Each scene shows the same named points in several views. A view is turned or mirrored, and shifted as a whole, has a little noise and may leave points out.

Scene 1
View 1
k_621: [-20  19 -12 -21  12  -1  -6  18  19  24 -13  43  41  29   1 -15   1  13
   4   0]
k_979: [ -1  23  -1  15 -13  -6  -7   2   4  13 -15  24  32  13 -15   7   6 -16
  -2  -4]
k_5: [  1  31  -7  17  -3 -13 -39  14   8  32 -14  22  13  35  18  17  14   2
  -2   0]
k_203: [ -1  29  -6 -11  -7 -12 -30   3  -3  18 -18  30  24  25  -3  13   7   5
   9  -7]
k_537: [-11  12 -10 -17   7   5  -8  16  12   6 -13  34  22  33  -2  -5   9  10
   1   5]
k_270: [ -8  -6 -17 -83  16   9 -16  14 -10 -42 -13  34 -22  51  -6  12  21  53
  18   9]
k_459: [-19  10 -10 -45  16   5 -21  18  10   6  -4  36   6  44   9   1  15  38
   3  -3]
k_50: [ 10  32  -2   1 -25 -16 -30 -12 -15  11 -21  21  24   6 -20  25   7 -12
   8 -16]
k_627: [-12  15 -14 -41  14   0 -15  18  10   4 -18  43  24  39  -1  -8   7  25
  13   9]
k_594: [-15  11   0 -11  -7   7   2   1   6   8  -1  24  21  13 -13   9  12   2
  -6 -18]
k_584: [-18  19  -3 -14   2  -1  -8   9  10  22  -6  35  32  23  -5  -1   8   9
  -1 -13]
k_589: [  0   2  -7  15  -8  11  14   3   8 -18 -12  22  15  17 -24   5  14 -19
 -11   9]
k_617: [ -8  20   7 -35 -26  -7   9 -22 -20   0 -18  35  53 -19 -56   8  -6 -11
  12 -33]
k_670: [-12   5  -5   2  -1   9  10  10  16   2  -6  29  28  18 -19  -4   8  -7
  -9   1]
k_64: [ -1   2 -15 -10   6   7  -8  19  11 -21 -14  27  -2  42  -1   7  19  11
   0  20]
k_776: [  1  22 -22 -39  12  -8 -25  18   4  -6 -32  45  23  46  -4  -4   5  20
  22  24]
k_924: [-26 -14 -14 -48  20  24  27  22  21 -25  -9  44  21  34 -21 -20   9  23
   1  17]
k_117: [ -7  -4 -16 -32  13  14  -3  20  10 -29 -11  29  -6  46  -3   4  19  23
   1  17]
View 2
k_117: [ 15  29  -2  29 -30  -4   6   0  13  -1 -25  11 -24   0 -24  30  25   9
 -20  12]
k_64: [ 15  20 -10  17 -29  -6   3  -8   5  -1  -7  18 -11   0 -14  27  12   0
 -14  19]
k_459: [ 23  -4   1   4 -19 -14  20  13  -4  -1   1   5 -40 -10  -9  63   3  13
 -20  19]
k_776: [ 17  23 -11  25 -22 -11  21  21   3   0  20   5 -29   1 -27  34 -11  -5
 -28   3]
k_594: [ 16 -14 -13  13 -12 -27  14  -1   6  -6   0  -4  -3 -11  15  26   0  -2
  20  18]
k_621: [ 20  -9 -23  14  -3 -14  30   7  -2 -11  29   3  -9  -5  -2  45 -12 -21
  14  20]
k_589: [ 12   8 -24  29 -19 -11   3 -15  15  -9  -9   7  17   1   6   4  12 -17
  25  19]
k_537: [ 20   3 -16  16 -14 -12  21   4   2  -7  12   5 -13  -2  -7  39  -3 -10
   2  17]
k_270: [ 16  20  18  23 -35 -27   8  25  12   8 -35  -2 -52 -14 -23  45  21  37
 -47   1]
k_627: [ 21   6  -9  21 -17 -15  26  20   3  -4  12   1 -32  -5 -19  49  -4  -2
 -16   8]
k_670: [ 15  -2 -21  22 -10 -11  15  -6   9 -12   4   3   4  -1   5  28   9 -20
  27  19]
k_617: [  5 -19 -14  44  -3 -57  20  34  32  -5   6 -42   5 -21  26  -8 -21 -11
  37 -11]
k_924: [ 22  16  -9  44 -12  -2  28  18  21 -13 -22  -7 -32  -9 -25  55  43  -9
  11   8]
k_979: [ 10  -6 -25  16 -11 -22   9  -7   5  -8  21   3  16  -2  14   7 -20 -20
  20  17]
k_50: [  6  -9 -13   8 -20 -42  -1   2   7   4  22  -1  14  -5  23  -9 -40  -4
   2   9]
k_584: [ 17 -14 -15   9  -8 -22  24   6  -2  -7  17  -1 -10  -9   7  41 -10 -10
  10  18]
k_203: [ 13  -6 -13   5 -18 -28  12   5  -3   0  25   4  -4  -3   8  19 -30  -4
  -7  14]
View 3
k_203: [  6  12  -2  -4 -13 -23  15 -13 -38   8  19   7 -21  -2  13 -14  11  -3
 -14   6]
k_584: [  4  10 -16  -2  -2 -24  14   0 -40  11  15  -5  -7 -15  -3 -22  -4   4
 -14  -1]
k_589: [  8 -11  -2 -10  -1   7  35  -1  -7  10  14 -15   9 -24   7  28  -4   5
  -5  -4]
k_617: [ 10 -18 -34  -6 -15 -11  33 -33  -6  -9 -36  19 -24 -62  13 -23   1  -1
  -9 -16]
k_924: [-10 -12   4 -12  30  11  -9   9 -19   2  -4 -34  29 -20 -28 -26   5  30
  12   6]
k_594: [ 15   3 -15  -7  -6 -18  32  -9 -28   8   9  -4   4 -19  -1 -12  -9   2
  -4  -7]
k_459: [  6  17  11  -7   6 -20  -7  -2 -45   9  13 -15  10  16 -14 -47   3  10
   8  11]
k_5: [ 10  25   3   2 -15 -32  23   0 -47  22  46   1 -17  13  15   4   5  -8
 -23   8]
k_776: [-12   7  23   0   8  -3 -20  -3 -32   4  10  -8 -16   2   8 -25  30  10
  -7  22]
k_117: [  4  -4  34 -13  14  13  -2  -4 -14   7  11 -27  22  10  -5  -8  12  14
  19  16]
k_621: [-10  11 -15   1   7 -23  -3  14 -45  11  16 -10 -10 -18  -7 -24   6  12
 -23   6]
k_537: [ -2   7   2  -2   5 -12   5   4 -36  11  18 -13   0  -8  -1 -15   6   9
  -9   7]
k_270: [ 14   1  44 -18  13   8 -17 -30 -22  -1 -13 -17  24  32 -13 -61  16  13
  41  23]
View 4
k_64: [ 11  -5 -20  19  24  -4  21 -37  -3 -17   8   6  14   8  -3 -12 -10  13
 -31  -1]
k_584: [-10  -3   3  19 -13   3   2 -32  -3  18  -3  14  -2   4  13  -4   0  10
 -19  16]
k_117: [ 20  -6 -27  27  29  -3  27 -35  12 -32  -5   7  26   3   7 -11 -16   4
 -34 -12]
k_594: [-15  -8   6  26  -1   2   2 -29  15   8  -8  13   0   5  -4 -10   4   8
  -9  20]
k_621: [  2  -3  -7  18 -19   6  -1 -26  -8  22  -2  18  -4   1  29  -2  -9   7
 -38  12]
k_203: [-17  -2  10   1 -11   2  19 -34 -10  10   9  14  -2  -5   0  -2  -4  22
  -7   4]
k_627: [ 12   2  -9  14 -10   6  18 -35  -5   2  -5  16  10  -8  32   2 -15   6
 -32 -10]
k_459: [ 14  13  -9  28  -2   3  17 -54  -2   2  -7  11  17   4  35  -3  -2   0
 -17 -12]
k_5: [-13   4  -1  -2   0  -4  12 -48 -36  19  32   7  -7  13  -6  -9   7  30
 -10  10]
k_979: [-22 -17   6   4  -5   0   4 -16   0  12  10  12 -11   3 -20 -11  -3  23
 -19  27]
k_670: [ -3 -13  -9  24   3   0   3 -22  10   2  -6  11   1   6   2 -11  -6   8
 -30  19]
k_537: [  3  -6  -9  18  -2   3   9 -31  -4   7   0  12   3   3  14  -5  -6  10
 -30   7]
k_617: [-42 -27  36  14 -33  12  10   2  47   5 -35  23  -6 -29 -17   5 -17   7
   0  23]
k_270: [ 24  15 -13  34  19   3  47 -62  20 -41 -26  10  44 -13  30   0 -14  -8
 -11 -41]
k_50: [-35 -10  22  -8 -10   1  24 -27   1   6   8  13  -4 -12 -29  -4  -5  31
   7  13]
k_589: [-12 -27 -11  20  19  -5   3  -8  20 -11   4   8   0   9 -28 -18  -8  18
 -28  29]
View 5
k_979: [ 28 -22  23 -15 -17  -3  -6  14  -6   2  -4 -10 -16   4  11  16  -7  -4
  22  -1]
k_670: [ 18  -2  22 -19  -8   4  -6  -1  -9   8   5  14 -10  12  22  15   6   4
  14  -4]
k_584: [ 11  -8  23  -9   7 -18   5  10   4   8  13   7  -8  16   7   0   3   0
   9  -5]
k_594: [ 16  -5  22 -13   2   2  -3   0  12  12   2   3  -6  14  13  13  -3   3
  -4  -3]
k_203: [ 10 -30  10   5   3 -15   4  15   6  -2   0 -11 -15  12   2  -6  -8 -14
  11  -9]
k_627: [ -6 -13  -3   6  17 -13  14   1  -8  -5  23  23  -7  23  13 -23   3 -10
  -1 -16]
k_589: [ 24 -10  14 -15 -18  27 -19  -6 -16   8  -4  11 -18   9  33  25   1  -5
   9  -6]
k_64: [  5  -8   3  14  13  27 -17  -8  -7  11  10  21 -17  29  37   4  15 -21
  -4 -15]
k_537: [  7 -10   9  -4   7  -8   2   5  -7   4  16  17 -13  21  17  -5   7  -7
  11 -11]
k_117: [ -1  -9 -14  16  13  34  -9 -18 -16   2  16  30 -14  32  40  -9  11 -21
 -15 -21]
k_50: [ 22 -40  16  -4 -14   0   1  15  11  -5 -16 -33 -15   3   0   6 -26 -12
   4  -6]
k_924: [ -5  20  -4 -13  11  17   7 -25 -22   3  30  52   1  26  36  -8  12   9
 -14 -15]
k_621: [  5  -6  15 -10  11 -26  12  11 -11   1  25  20  -6  19  10 -11   7   1
  18  -6]
k_776: [ -4 -24 -16  12  13  -6  16   4 -21 -14  21  19 -12  22  17 -28  -1 -16
   6 -20]
k_270: [-25 -11 -28  34  38  29   6 -27  10   0  18  28   1  40  29 -32  -1 -22
 -49 -29]
k_5: [ 18 -34  21  14  10 -20 -13  31   6  11   4 -13 -27  21   8   1   9 -31
  28  -6]

Which points are out of place in each view (at most two, in the order of its rows)? Write - if all are in place.
view 1 => k_117
view 2 => k_621
view 3 => -
view 4 => k_670
view 5 => k_64
